A landscape with many valleys, sampled at points; each row gives a point and its height.
A ball rolls from a point to whichever of its 2 nearest points has the largest drop for the distance, and stops where none of them is lower. Distance is the straight distance between rows; heights are no part of it.
k_560 h=335: [126 131 143 137 165 109 116 145 126 143 122 130 144  97  86 155  49 125
 145 148 124 153 111 119 142]
k_779 h=441: [129 130 149 174 138 170 155 182  78  82 114 156 100 120 101 114 135 142
 195  67 146 138 129 105 132]
k_255 h=360: [123 142  67 115 200 135 144  99 149 118 128  83 125 118 104  84 114 127
  93 138 139  77 108 114 158]
k_873 h=373: [149 162 170 110 181  68 114  99 116 159 121  98 164  92 163 146  24 129
 133 113 108 174 121 132 159]
k_185 h=307: [154 127 161 140 182 123 125 164 114 131 146 127 134 101  48 133  66 123
 171 166 138 146 126 129 161]
k_300 h=425: [114 123 155 159 171 160 178 198  76  73 127 147  89 108  61 124 144 149
 176  93 160 108 135 115 151]
k_317 h=359: [137 124 175 149 111 152  72 137 119 141  89 174 143 112 114  99 122 107
 152 143 127 194 143 137  99]
k_427 h=141: [133 108 101 150 161 180 172 204 118  80 193  91  79 127  55 132 100  96
 202  95 146 150  83  90 166]
k_969 h=585: [150 128 179  80 116 138 159  86  99 127 127 126 157 127 156 103 123 155
 145  84 144 148 128 110 132]
k_806 h=128: [121 119 141 135 102 150 173 146  85  92  97 171  92 109 126 162 150 191
 133 111 171  69 153 160 109]
k_251 h=348: [162 100 131 152 109 133  98 144 193 142 115 104 119 162  83  79 147 123
 106 220 124 122 116 107 132]
k_516 h=479: [127 143 131 140 143 158 129 141  91 117 106 170 172 104 120 107 127  89
 144  66 133 166 133 113  93]
k_248 h=498: [120 163 137 132 131  79  91  81 110 157 109 155 150 109 216 182  78  98
  96 106 121 145 156 193 109]
k_874 h=84: [131  81 123 120  77 163 147 168 115 116 170  82  80 162 129 136 203 159
 113 126 107 101 149  99 135]
k_606 h=331: [108 120  74 108 195 164 175 153 117 112 180  68 122 111  86 121 127 107
 105  98 132 119 113  90 145]
k_156 h=304: [104 138 128 107 147 130 196 101 155 123 138  86 169 107 155 139  85  59
 147  92 103 165 100  67 141]
k_265 h=490: [126 152 122 116 133  80 115  54 153 146  85 129 130 100 214 140 102 117
  74 169 134  86 145 183 141]
k_846 h=365: [ 96 149 141  94 108  64 146  83 183 140 142  80 165 122 212 128 107  65
 166 122  66 173 112  92 170]
k_974 h=557: [155 110 198 114 129 156 149 158  69 107 130 114 132 114  89 103 172 148
 164 106 130 160 147 109 129]
k_532 h=440: [ 92 170  99 107 138  92 159 105 119 136 147 153 169 117 175 178 122  90
 120  59  97 130 115 140 110]
k_398 h=503: [156 134 181 125 171 114  94 139  81 153 119 133 145  93 108 167  78 160
 118 134 150 129 178 173 135]
k_530 h=367: [128 133 131  94  79  95 113 101 134 157 160 112 144 172 168 123 190 121
 102 136  87 135 139 122 116]
k_824 h=505: [103 127  58 145 128 184 129 142 132 100 140 144 114 132 115 102 160  99
 127  83 128 118 123  93 101]
k_246 h=230: [107  87 129  96  74 158 182  88 178 103 156 108  91 143 183 111 115 122
 167  82 133 126  88  83 139]
k_851 h=400: [121 152 147 124 158  69 128 117 113 148 138 129 174  95 165 180  55 116
 114  89 107 167 124 124 143]
k_512 h=264: [ 76 129  95  87 163 104 201 114 133 125 161 107 134 101 129 171 104 104
  99  98 129  98 109 105 140]
k_930 h=222: [178 153 152 145 168 112 102 173 109 128 186 115 160 158  63 129 110 126
 193  67 106 171 109 118 147]
k_510 h=392: [166 122 110 115 145 171 120  94 149 116 133  93 103 158 122  34 170 139
 125 138 154 111 112 119 142]
k_139 h=422: [ 90 159 131 111 142  54 138  93 123 138 128 146 157 116 197 172  78  99
 114  82 113 135 118 146 124]
k_484 h=188: [124 133 104 131 100 116 105 162 127 137 196 120 139 178 110 148 144 131
 156  68  69 144 120  89 125]
k_536 h=306: [125 100 136 154 118 174 140 162 135  91 117 142  96 132  79 109 140 134
 170 137 138 132 118 102 131]
k_11 h=455: [162 127 155 151 148 129  60 125 130 157  98 134 127 121 114 121 117 143
 102 186 148 140 159 165 125]
k_144 h=488: [127 117 143 111  94 139 132  97 144 137 119 133 135 137 146 107 140 123
 133 141 115 149 112 110 110]
k_39 h=424: [152 109 136 142  96 155 120 132 126 104  71 174 102 146 141  73 178 175
 123 136 187 115 133 164  93]
k_979 h=73: [114  70 127 139  39 172 166 187 115 114 155 113  58 161 155 150 215 165
 125 121 117 125 138 102 125]
k_490 h=478: [102 131 128 108 115 122 152  92 137 133 132  98 153 119 140 144 132  99
 119 134 109 133 130  97 124]
k_5 h=527: [129  99  92 155 116 190 130 182 147 112 177  66  90 164  83 124 181 111
 139 130  99 118 139  78 155]
k_611 h=129: [123  91 176 103  66 120 172 122 133 129  97 164 119 101 150 166 159 162
 108 174 150 106 145 158  90]
k_253 h=201: [147 146 124 133 142  97 106 169 100 134 181 125 153 158  85 154 119 145
 159  82  93 146 132  99 132]
k_914 h=444: [ 91 192  65 119 166  87 109 123 129 141 137 107 178 122 159 134 125  55
 102 104  76 162 130 104 127]
k_140 h=87: [ 91 110  93 134  69 147 146 100 176 103 147 146 104 145 162 123 157 100
 129 106 106 123 111 106 109]
k_895 h=119: [121 112 158 138 102 162 179 197  85  99 140 136 111 117 111 149 170 175
 172  94 125 134 145  90 122]
k_209 h=97: [133 104 123 114  97 169 147 138 122 115 143  92 124 140 115 120 183 138
 121 123 105 124 143  95 118]
k_672 h=456: [ 84 168  48 103 155 101 147 120 142 137 155  87 158 137 159 145 139  65
  91 103  81 119 118  96 137]
k_655 h=395: [127 151  76 156 110 121  96 108 166 139  92 154 136 124 140 130 151  98
  77 158 124  98 130 151 100]
k_662 h=368: [151 122 176 100 129  75 115  99 129 174 153 107 136 104 127 164  68 158
 127 181 112 145 131 131 142]
k_262 h=394: [136 141 143 118 115  76  51  74 138 171 114 133 123 165 189 113  76 170
 110 140 144 147 140 179 138]
k_980 h=175: [116 128 105 134  81  99  95 123 166 126 176 137 124 186 128 136 141 127
 164 101  86 155 107 104 137]
k_94 h=465: [122 168  92 136 137  74  78  95 141 160 105 140 147 118 188 149  91 100
  83 153 107 130 144 165 135]
k_376 h=323: [131 104 165 169 115 184 155 186 123  74 103 151  87 117  76  93 137 124
 205 149 148 174 113 103 143]
k_447 h=461: [116 138 103  99 142 116 175 150  74 120 180 119 141 131 130 169 161 142
 115  55 107  92 140 116 124]
k_863 h=402: [128 139  84 172 118 160 100 139 164 124  78 164 124 136 113  96 175  95
 100 160 128 102 129 144  90]
k_102 h=404: [128 149 156 160 132 120  96 168  90 150 127 173 153  99 109 178  98 120
 124 109 118 160 164 145  93]
k_810 h=364: [101  97 119 126 188 178 186 175 121  99 145  90  98  87  43 131 111 103
 132 136 150 122 103  90 146]
k_681 h=470: [148 138 158 148 132 124  58 125 107 160 106 147 145 127 133 136  97 161
 120 136 150 154 159 182 114]
k_797 h=344: [115 118 167  78  88  73 135  86 156 159 148  55 147 142 186 130 163 118
 114 182  78 142 137 111 160]
k_399 h=476: [ 81 159  83 100 141  50 152  87 137 134 156 128 141 129 178 179 123  79
  93 119 105 100 120 144 141]
k_738 h=467: [119 113 135 116 118 125 133 116 151 135 132  92 155 112 110 135 104 112
 131 183 102 145 112  89 139]
k_572 h=101: [107 134  93 142  91 161 136 116 163 118 118 149 136 127 138 131 169  76
 124 119 109 134 125 105  86]
k_190 h=145: [137  97 134 151  83 169 159 165  93  87 170 150  81 161 151 124 160 164
 182  47 128 142 119  96 122]
k_76 h=520: [110 106 138 121 115 145 166 128 141 121 114 139 130  83 104 156 124 131
 113 164 132 111 142 113 110]
k_957 h=495: [120 138 101 139 131 172 128 122 110 103 121 148 140 142 131  97 155  91
 143  71 118 150 123 109 101]
k_989 h=426: [143 148 137 145 175 110  56 103 111 156 112 116 142 105 148 126  56 122
 108 152 137 166 146 160 142]
k_520 h=318: [119 113  95 117 156 139 152 129 133 125 162  79 127 133  98 126 129 136
 106 117 126  88 122  93 151]
k_392 h=542: [151 119 159  95 105  89 118  84 146 167 107 117 131 136 169 116 112 152
 108 190 129 148 125 133 133]
k_908 h=443: [134 119 131 145 119 117  94 106 184 150 122 148 121 125 108 113  56 132
 166 162 126 148  93 129 138]
k_15 h=130: [123 101 156 128  52 160 176 172  95  98 150 136  80 149 139 131 188 194
 176  88 145 148 134  92 120]
k_878 h=184: [117 162  99 139 183  85  81 152  91 158 121 138 158 107 116 185  90 124
  78 110 125 130 157 173 124]
k_988 h=560: [152  88 155 115 100 162 146 115 157 127  97  96 130 140 130  86 182 148
  97 189 146 127 132 113 111]
k_648 h=449: [123 170  94 153 173 101  55 108 116 152 104 119 156 104 161 134  74  86
 102 128 111 159 145 157 126]
k_809 h=165: [128 117 143 150  86 158 134 159 102  98 119 175 105 157 135 104 155 149
 181  61 138 160 127 114  98]
k_159 h=324: [132 128 118 117 108  63 104  87 182 164 121 109 129 150 167 126 133 146
  84 188 115  94 124 146 144]
k_434 h=430: [162 142 106 164 161 142  91 122 144 130  76 143 119 134 116  86 154 141
  75 164 178  53 145 174 114]
k_725 h=358: [137 120 176 160  94 161 126 184  87 112  75 175 101 140 108  98 185 173
 157 146 166 152 164 147 106]
k_523 h=453: [110 153 112  99 137 121 184 128  93 131 159 123 165 124 159 171 142 102
 107  43 101 123 128 104 107]
k_667 h=297: [136 112 118 111 125 121 145 105 155 126 166  90 129 150 114 124  96 143
 159 132 106 123  96 107 157]
k_720 h=385: [153 128 189 174 134 156  61 172 108 132 105 181 126 125  77 105 114 120
 172 150 139 191 146 144 121]
k_33 h=63: [112  88 119 126  34 149 161 144 143  98 134 149  75 168 168 136 198 156
 132 114 130 127 130 113 103]
k_10 h=235: [ 89 133 102 106 190 114 163 159 114 126 136 141 125  82  77 175  79 141
 110 114 157  99 121 128 125]
k_709 h=571: [144 121 178 107 130 158 168 119  82 115 134 133 158 106 121 115 137 136
 151  91 125 140 139 112 102]
k_758 h=164: [129 121 111 127  80  88  91 134 153 151 178 132 115 193 125 132 147 159
 148 141  94 120 111 127 143]
k_189 h=205: [105 173  78 112 184  95 137 143  90 152 111 149 162  88 125 203 102 114
  64 115 132 101 138 188 106]
k_835 h=375: [115 140  98 117  93 136 112 104 146 143 131  96 147 160 153 111 193  97
  89 143  95 115 134 112 111]
k_42 h=190: [143 125 134 160 141 156 148 181 121  85 167 142  93 149  74 118 116 143
 218  90 142 149 100 102 157]
k_245 h=481: [115 186 105 134 151  76  63  87  99 178 108 128 135 117 221 175  81  97
  79 131 104 133 163 200 132]
k_119 h=469: [127 130 122 119 144 126 138 142  86 113 160 131 121 146 100 149 142 168
 138  70 130  91 140 121 135]
k_414 h=605: [132 152 129 144 190 145  99 167  73 117 102 150 134 117  79 120 147 133
 102 111 164  95 172 187 132]
k_777 h=257: [139  94 127  92 106 178 197  86 155 114 175  76  98 138 179 117  99 109
 174  63 136 134  95  72 163]
k_665 h=137: [144 145 151 110  80 108 112 132  66 151 126 166 162 134 150 169 184 150
 118 103  97 132 156 174  90]
k_603 h=408: [ 98 120 139 157 172 161 159 193  94  88 113 156 104  85  55 132 135 100
 151 125 150 128 132 115 129]
k_765 h=207: [121  93 148 113  86 172 186 118 142 114 145 124 109 131 142 124 113 131
 174  85 127 145 104  88 124]
k_294 h=240: [136 101 121 141 112 185 157 105 176  91 137 117 108 131 120  92  88 112
 201 115 143 151  75  97 139]
k_647 h=431: [134 125 137 110  80 135 133 109 119 122 108 178 111 157 161 108 161 185
 117 118 176  97 132 179 100]
k_872 h=519: [145 147 173 109 170  88 112 135  73 154 128 112 175  87 127 170  87 144
 106 118 115 139 157 146 126]
k_928 h=371: [129 135  64 113 178 146 143  88 130 127 137  91 130 127 139  92 158 116
  74 121 144  66 129 119 132]
k_77 h=401: [ 99 130 177  98  79  60 136  75 149 153 127 140 142  97 204 182 115  85
 112 175  91 154 139 159 122]
k_590 h=434: [110 143 134 114 164  83 123  86 136 147 105 116 151  82 176 149  42  96
 128 155 112 146 128 130 144]
k_348 h=433: [126 155 111 145 137 152  99 102 140 137  73 147 174  85 149 100 126  57
 102 154 114 162 142 131 102]
k_121 h=301: [173 159 148  93 158  96 121  83 108 150 145  84 163 154 157  88  87 139
 162 108 120 155 109 128 168]
k_772 h=550: [143 100 150  93  77 109 126  96 184 154  96 131 134 154 167  92 148 147
  97 199 154 142 118 125 119]
k_299 h=587: [135 146 143 147 203 134  81 140  66 134 109 135 144 111  82 123  86 143
  96  98 187 124 182 206 135]
k_844 h=487: [131 138 162 128 132 106  96 129  93 157 116 153 143  96 145 187  85 170
 109 119 149 127 161 185 116]
k_307 h=403: [171  88 145 116 117 171 122 126 152 115 121  99 106 170  98  39 160 161
 140 161 169 127 104 126 148]
k_103 h=118: [125 115 152 102  91 128 170 134  97 116 119 146 124 107 127 172 156 180
 114 130 141  88 155 148 108]
k_811 h=384: [113 152  88 131 105 109 104  96 149 148 114 127 156 137 174 132 156  92
  88 146  99 115 132 139 123]
k_563 h=316: [137 113 120 102 106  87 116  90 163 152 137  94 112 170 141 108 121 181
 103 171 129  92 117 135 156]
k_496 h=218: [118 103 136 128  76 153 136 102 175 106 125 145 114 154 137  89 105 127
 194 116 140 164  76  94 114]
k_305 h=511: [100 128 115 112 124 117 155  95 131 128 112 142 143  87 130 168 107 126
  98 154 124  96 138 151 118]
k_101 h=414: [129 139 108 162 132 169  86 124 140 126  82 153 150 100 105  94 158  64
  99 163 123 139 137 134  85]
k_498 h=448: [123 150 108 128 129 152 124  72 146 135  85 136 150 103 169  89 133  94
 101 153 137 125 126 128 104]
k_431 h=262: [149 106 129 141 149 169 141 103 156  94 139 120  97 139  95  66  83 132
 198 129 176 136  75 125 152]
k_852 h=151: [133 132 155  90  81  87 111  80 118 163 111 146 150 136 190 154 153 125
  92 164 120 126 147 179 113]
k_578 h=273: [183 139 156  97 133 126 138  98 120 134 172  90 147 165 126  86 111 151
 193 105 117 155  96 114 155]
k_361 h=439: [145 144  77 144 181 126 100 132 116 145 103 133 136 130 101 117 156 137
  60 155 156  52 151 179 124]
k_948 h=250: [ 90 113 112  96 158  94 188 120 131 121 152 128 131  92 107 185  72 146
 117 124 135  88 113 110 135]
k_659 h=356: [149 125 125 138 105 112  88 134 174 170 139 100 137 168 113 108 139 140
 113 194  97 125 128 115 137]
k_436 h=420: [170 100 170 129 101 121  92 149 160 144  99 146 102 157 104  93 133 178
 140 207 164 145 117 142 131]
k_233 h=107: [116 107 161 131  84 131 180 185  80 111 138 134  93 121 106 178 180 183
 143 128 129 100 164 114 128]
k_388 h=133: [147 109 123 131 133 202 163 144  59  91 140 119 104 134 120  87 200 154
 124  82 151 107 155 107 119]
k_228 h=280: [ 87 117 103  86 155 124 215 111 148 125 149  89 142  79 145 158  82  92
 126  95 123 136 103  75 141]
k_666 h=386: [102  88 126 149 175 188 174 178 133  88 124 126 109  77  54 133 117  72
 155 138 148 155 107  96 129]
k_67 h=387: [139 127 166 156 165  99  93 196 124 138 145 162 132 117  63 185  48 154
 171 123 134 148 136 135 150]
k_126 h=633: [102 139  91 127 172 135 170 116 111 106 135 139 127 113 122 137 115 146
 121  67 152  96 118 130 115]
k_158 h=556: [123 108 159 106  52  88 124 100 179 161  96 165 120 142 186 141 137 140
 101 197 144 143 108 157 101]
k_323 h=457: [113 121 120 145  99 109  76 111 177 140 122 183 114 155 140 120  92 132
 160 141 120 154  98 134 125]
k_425 h=281: [136 102 123 159 149 178 138 114 166  87 113 136  85 126  87  71 114 142
 162 142 170  95  99 121 141]
k_244 h=551: [153 117 126 122 120 145 142 119 142 131  81 115 124 113 131 110 160 143
  80 187 149  90 137 133 108]
k_986 h=466: [ 78 143  53 115 137  82 138 108 152 134 183 106 137 145 149 173 156  93
  86 106  88  81 118 125 141]
k_488 h=543: [123  97 121 141 128 167 148 159 140 111 105 115 116 112  84 114 173 134
  90 184 141  87 142 111 110]
k_833 h=115: [149 107 154 108 112 186 165 132  97  99 129 112 121 139 133  87 194 143
 129 104 139 133 142 102 104]
k_381 h=447: [143 163  74 124 173 133 125 106 103 132  96 123 147 136 136 110 179 121
  62 114 155  55 143 176 111]
k_658 h=561: [137 150 155 136 220 108  95 112  81 154 108 124 155 103  98 122  53 144
 110  97 166 130 144 180 155]
k_951 h=432: [150 159 105 150 133 121  80 113 111 157 109 160 147 127 154 156 142 123
  75 129 128 109 156 195 101]
k_211 h=501: [111 153 109 106 152 105 138  74 127 136  95 140 146  97 173 143  93 119
  93 138 149  88 130 155 130]
k_288 h=309: [140 120 104 125 130 121 132 118 155 134 162  86 107 164 119 122 137 156
 115 157 122  85 113 109 152]
k_992 h=521: [116 108  84 149 132 176 142 173 144 113 153 103 116 134  81 136 173 102
 107 124 108 110 138  91 115]
k_150 h=411: [ 98 171 122 133 115  69  99 101 151 152 107 142 158 100 217 166  96  55
 121 123  80 174 124 125 129]
k_749 h=423: [158 128 112 150 115 146  99 106 158 134  69 151 114 154 143  78 178 141
  81 145 159  67 133 167  91]
k_912 h=362: [118 133  81 110 152 109 135  83 184 136 114  41 137 134 168  93 139 103
  84 180 107  86 120  96 164]
k_565 h=127: [112 147 125 124  87 107 130 141  90 133 144 174 149 136 145 190 187 116
 124  76  87 133 146 150  82]
k_531 h=140: [137 111 164 102  70 109 134 111 124 142 113 145 141 124 152 151 164 140
  86 180 117 111 151 153 100]
k_87 h=116: [106 137 110 120  90 125 146 118 127 124 133 155 160 124 150 160 156  94
 110  92  85 136 136 123  91]
k_905 h=428: [ 93 162  89 128 133  77 116 124 155 150 138 124 173 105 162 158  98  50
 117 121  65 167 115 114 126]
k_847 h=366: [150 134 123 118 109  99  86 100 174 154 129  93 132 171 135  84 112 131
 143 176 107 148  97 120 153]
k_796 h=143: [124 121 104 153 102 102  96 152 129 131 139 157 113 153  93 142 152 156
 129 129 119  98 135 132 124]
k_236 h=171: [ 97 134  58 137 117 122 119 161 126 128 179 118 134 160 111 169 178 113
 104 104  81 102 131 103 113]
k_274 h=415: [ 96 143 163 116 124  65 135  82 146 153 109 129 136  90 214 167  74 102
 115 162 116 140 139 141 146]
k_917 h=134: [111 117  84 159 131 127 111 174 164 125 144 138  92 144  72 149 157 153
 114 159 124  78 129 110 137]
k_522 h=372: [142 133 173 170 118 159 101 180  74 110  96 186 129 137  88 101 174 140
 152 112 145 163 165 155 106]
k_98 h=357: [130 125 157  79  90 113 139 111 129 155 165  69 157 159 157 140 177 119
 114 159  76 162 141 101 133]
k_982 h=271: [151 134 158 148 197 110  62 155 118 162 137 119 119 110  59 134  73 117
 141 179 133 152 138 154 159]
k_517 h=147: [132 121  88 129 135 186 161 148  72  89 136 131  95 133 137 118 199 142
 106  51 149  79 154 137 104]
k_406 h=74: [108 108 115 119  41 161 146 102 164 114 114 161 106 152 177 121 191 118
 114 112 138 130 115 122  81]
k_420 h=442: [142 136 118 145 135 117  84 111 115 154 106 132 142 123 131 130 134 132
 101 156 120 110 158 148 131]
k_239 h=206: [139 162 114 130 172  92  63 148  95 167 145 122 164 127 109 150 103 126
 102 130 103 146 155 145 135]
k_110 h=468: [144 117 178 132 117 170 134 123  92 110  93 161 130 109 113  74 138 150
 157 115 166 152 137 133 105]
k_546 h=419: [139 135 207 179 154 157  77 194  91 106  98 176 112 124  71  97 106 130
 187 110 163 177 146 164 149]
k_594 h=460: [128 153 109 119 146 117 103  65 157 131  84 124 133 136 188  75 104 120
  97 144 140 115 117 144 144]
k_184 h=146: [117 114 151 134 156 148 178 156  93  99  90 165 117  75 103 158 116 172
 135 107 182  73 154 155 117]
k_767 h=234: [144 150 148 160 178 105  44 169 101 165 138 131 142 111  92 167  69 133
 118 140 120 157 160 160 142]
k_825 h=170: [ 89 139  69 130 146 149 137 119 154 110 153 124 149 128 140 112 113  62
 154  65 105 159  88  76 125]
k_162 h=532: [120 115 128 137 135 157 160 162 133 110  90 125 141  62  93 159 161 103
  83 188 122  94 154 114  97]
k_183 h=459: [140 129 159 150 140 147 144 154  99  96 123 163 137 117  96 120 118 124
 182  55 129 168 123 112 110]
k_855 h=123: [120  89  92 143 128 150 155 173 142 103 156 115  76 135  91 141 150 163
 124 140 135  61 120 101 149]
k_175 h=412: [176  96 159 124 107 138 109 158 151 120 113 128  86 187  86  61 162 189
 158 191 188 150 103 135 146]
k_463 h=117: [105  97 118 134  95 142 171 169 118  98 148 128  82 121 107 172 176 182
 112 137 126  67 138 114 131]
k_670 h=471: [130 156 102 124 135  84  99  75 176 150  91 104 131 133 204  92 112  98
  84 179 118 108 130 132 164]
k_467 h=200: [138 112 131 140  80 147 118 134 165 119 147 127 114 156  95 101 120 130
 210 131 117 173  74 106 137]
k_416 h=438: [130 113 154 100 101 149 158  97 118 111 113 152 120 138 153  89 140 182
 148 103 163 103 125 135 111]
k_562 h=148: [149 155 135 108  88  90  98 104  90 165 135 161 159 144 163 177 180 146
  88 134 112 112 159 198 110]
k_292 h=515: [123 149 151 133 108 116  76  82 124 163  84 159 147 102 209 149  88 120
 109 111 150 161 145 186 112]
k_644 h=249: [183 131 156 131 148 127 126 135 119 116 176 114 135 171  91 102  99 146
 210  71 127 155  91 112 148]
k_461 h=388: [138 138 161 154 110 136 111 167  93 131 106 176 147 118 109 139 133 140
 148 103 127 159 156 139  86]
k_116 h=537: [149 163 160 134 218  88  94 129  66 158 126  95 166  91 124 153  52 140
  92 109 133 155 158 168 142]
k_966 h=616: [133 142 104 139 153 160 122 148  96 120 101 167 141 101  93 138 154 130
  90 120 144  96 155 158  99]
k_769 h=293: [130 112 130 150 117 163 128 134 152 101  97 157 100 122 100 105 126 146
 144 161 167 103 118 119 120]
k_970 h=337: [163 150 173 109 156 101 101  81 108 158 107 112 155 125 173 106  52 137
 148 114 135 176 125 150 157]
k_959 h=641: [127 133 110 110 153 133 140  93 121 123 138 129 133 132 131 107 110 142
 133  94 140  97 121 123 137]
k_538 h=429: [150 106 160 128 104 129 111 114 170 140 103 142 111 130 109 103  91 159
 146 184 151 147 102 131 134]
k_518 h=322: [125 109 156 140  84 174 129 167 149 114 106 128 131 127  86  98 172 124
 150 176 115 164 128  94 110]
k_172 h=343: [141 109 179 157  98 170 123 174 106  90  94 170  96 140  95  77 170 157
 184 139 148 167 115 124 127]
k_482 h=451: [131 138 207 178 192 145  98 212  95 102 111 181 117 106  44 136  87  96
 193 107 158 179 123 149 165]
k_519 h=489: [ 88 146 125 111 115  40 147  74 146 151 148 150 140 116 204 190 116  83
  99 140 106 106 136 179 143]
k_96 h=382: [125 122 163 103 105  80 154  98 134 152 129 118 142  99 148 179 107 129
 111 188 109 128 136 136 133]
k_625 h=454: [120 126 128 119 159 111 127 101 161 131 117 105 144  96 128 128  68 120
 119 167 121 123 121 117 141]
k_636 h=144: [103 133  80 136 167 158 158 147 160 113 159 101 134 123  88 110 103  60
 160  89 112 180  79  80 131]
k_661 h=163: [101 141  56 149 130 142 122 173 123 106 167 144 107 156 104 158 192 146
 123  92 107  80 140 119 120]
k_358 h=413: [136 127 173 168 168 122 123 212 111 105 136 177 123 108  61 157  80 130
 192 112 137 155 126 121 159]
k_117 h=350: [103 123  68 114 129 116 138 101 168 138 148  57 121 148 146 125 160 109
  66 168 110  73 115 104 142]
k_141 h=410: [139 118  99 179 101 173 136 164 182 101  63 159  98 131 114  98 187 116
  96 161 157  77 124 136  90]
k_607 h=361: [129 131 155 152 172  84  94 147 118 151 140 153 129 102  98 186  31 147
 138 117 140 137 126 145 143]
k_168 h=378: [156 134 126 118 115  75  57  90 167 172 118 122 121 167 176  83  87 151
 123 169 129 148 103 154 152]
k_438 h=562: [130 100 180  83  47  86 133 118 140 162 124 152 130 154 168 145 130 153
 117 190 131 180 127 138 115]
k_9 h=333: [127 116 133 100  75  65 119 100 178 163 135  69 137 175 172 119 152 128
  98 210  92 127 127 134 157]
k_167 h=334: [106 141 131  99 116 114 168  83 179 118 138  80 164 122 189 126  96  67
 174  94  94 179  85  65 162]
k_13 h=418: [139 153 134 151 134 129  88 153  87 154 101 155 165 100 116 168 130 115
  90 133 121 140 167 175  90]
k_445 h=282: [148 106 111  96 120 159 169  90 154 111 181  63 120 148 145 116  98 129
 166 110 124 128  90  91 164]
k_995 h=477: [122 133 116 145 136 159 140 165  81  91 128 159 102 144 108 124 167 176
 140  82 157  84 153 139 134]
k_679 h=480: [137 165 129 100 133  69  86  74 148 154  77  94 116 116 235 115  98 118
  74 185 121 122 151 163 159]
k_332 h=391: [110 159 147 114 101  39 115  87 163 153 125 114 159 126 223 138 101  63
 132 128  68 183 131 125 161]
k_909 h=625: [115 148 106 124 180 155 152 128  85 102 111 152 141 103 105 118 139 116
 110  90 158 110 140 142 109]
k_286 h=544: [141 117 141 131 157 173 148 165  74  99 151 108 121 125  85 111 167 125
 152  93 121 141 135  91 124]
k_55 h=336: [140  97 133 157  94 155 108 175 174 129  94 121 112 141  83 102 183 116
 119 208 125 135 133 103 112]
k_617 h=166: [156 131 150 152 178 158 153 192 113  87 180 107 100 129  34 118 114 106
 210 100 136 153  82 105 171]
k_845 h=651: [131 139 118 116 139 128 150  90 110 114 161 132 120 157 142 101 114 178
 172  50 143 112  99 116 134]
k_750 h=353: [142 136 148 126 133  88  98 121 129 160 136 133 135 124 117 148  75 148
 134 140 109 146 127 134 129]
k_269 h=452: [150 106 180 114 104 153 138 112 104 108  81 169 123 136 136  69 122 184
 146 102 192 147 131 165 107]
k_199 h=512: [114 111  73 168 150 186 125 167 136  96 130 136  87 140  81  96 171 103
 126 113 140  96 125 111 121]
k_865 h=338: [126 122 157 142 114 163 120 139 115 117 111 150 144 117 100 101 158  99
 150 139 116 177 134 106  99]
k_81 h=208: [141 112 119 140 122 146 130 151 161  99 175 100 103 160  74 118 108 132
 213 105 123 144  87  92 150]
k_795 h=220: [ 83 159  73 108 187 119 171 158 109 126 124 139 140  80  99 187  99 113
  80 112 155  90 123 158  96]
k_832 h=185: [133 113 167 127  78 155 164 127 126  95 118 161 119 131 131 115 116 151
 184  75 146 156 106 109 107]
k_552 h=153: [128 129 126 142  91 107  89 167 128 131 156 162 108 191 104 140 140 169
 167 115 101 129 126 124 133]
k_71 h=347: [127 101 108 116 185 181 195 162 104  98 172  87 100 107  72 128 121 106
 146  87 151 131 105  83 149]
k_923 h=417: [154 111 117 151  92 157 136 131 163 108  73 152  85 154 136  79 188 147
 100 153 178  74 118 135  84]
k_616 h=393: [ 92 110 173  86  66  74 167  82 145 148 135 112 141 114 180 183 151 107
 103 185 104 120 144 146 120]
k_105 h=155: [119 116  64 148 116 173 153 171  88 100 159 134  73 143 130 146 202 148
 112  82 126  80 140 113 120]
k_375 h=381: [156 113  96 114 147 155 140  90 142 117 136  74 114 154 135  68 176 145
  84 138 150  61 125 109 132]
k_364 h=120: [126 124  89 147 157 173 164 179 150  98 183 102 106 131  77 120  99  82
 194  68 124 164  73  87 144]
k_470 h=531: [141 132 175 111 105 113 102  79 116 161  93 151 148 116 181 115  97 138
 108 158 146 157 140 160 115]
k_940 h=407: [149 154 154 133 143  85  50  85 124 173 105 118 120 122 186 130  60 147
  97 168 129 172 154 177 137]
k_177 h=330: [144 113 133 137 177 133 132 156 144 131 155  95 114 117  50 127  95 136
 157 172 131 110 111 115 164]
k_540 h=500: [104 150 125 114 129  46 109  62 134 152 129 142 128 128 216 160 100 127
  90 146 116  95 141 190 154]
k_885 h=534: [149  99 107 132 138 187 149 159 114 101 173  77 100 151  85  98 169 124
 160 107 113 124 124  87 135]
k_417 h=346: [138 127  92 118 197 126 140 117 153 130 151  78 116 109  70 113  99 144
 123 169 140  91 101 113 169]
k_525 h=342: [111 114 107 106 105 100 128 106 165 144 164  55 139 160 150 128 153 124
  93 181  93 109 127  97 163]

For each start below, name the point where the ball stops.
k_323 => k_185
k_772 => k_518
k_845 => k_233
k_5 => k_288
k_540 => k_878
k_438 => k_518
k_126 => k_467
k_420 => k_467
k_908 => k_185

Call two points neighbours if one is among the 2 nearest of the other. Go from one point of each pair to the other, from neighbour to neighbour, staying as low as possible. Name the highest point that can't be avoided.
k_288 / k_185 => k_381
k_878 / k_518 => k_482
k_33 / k_103 => k_852
k_364 / k_467 => k_81
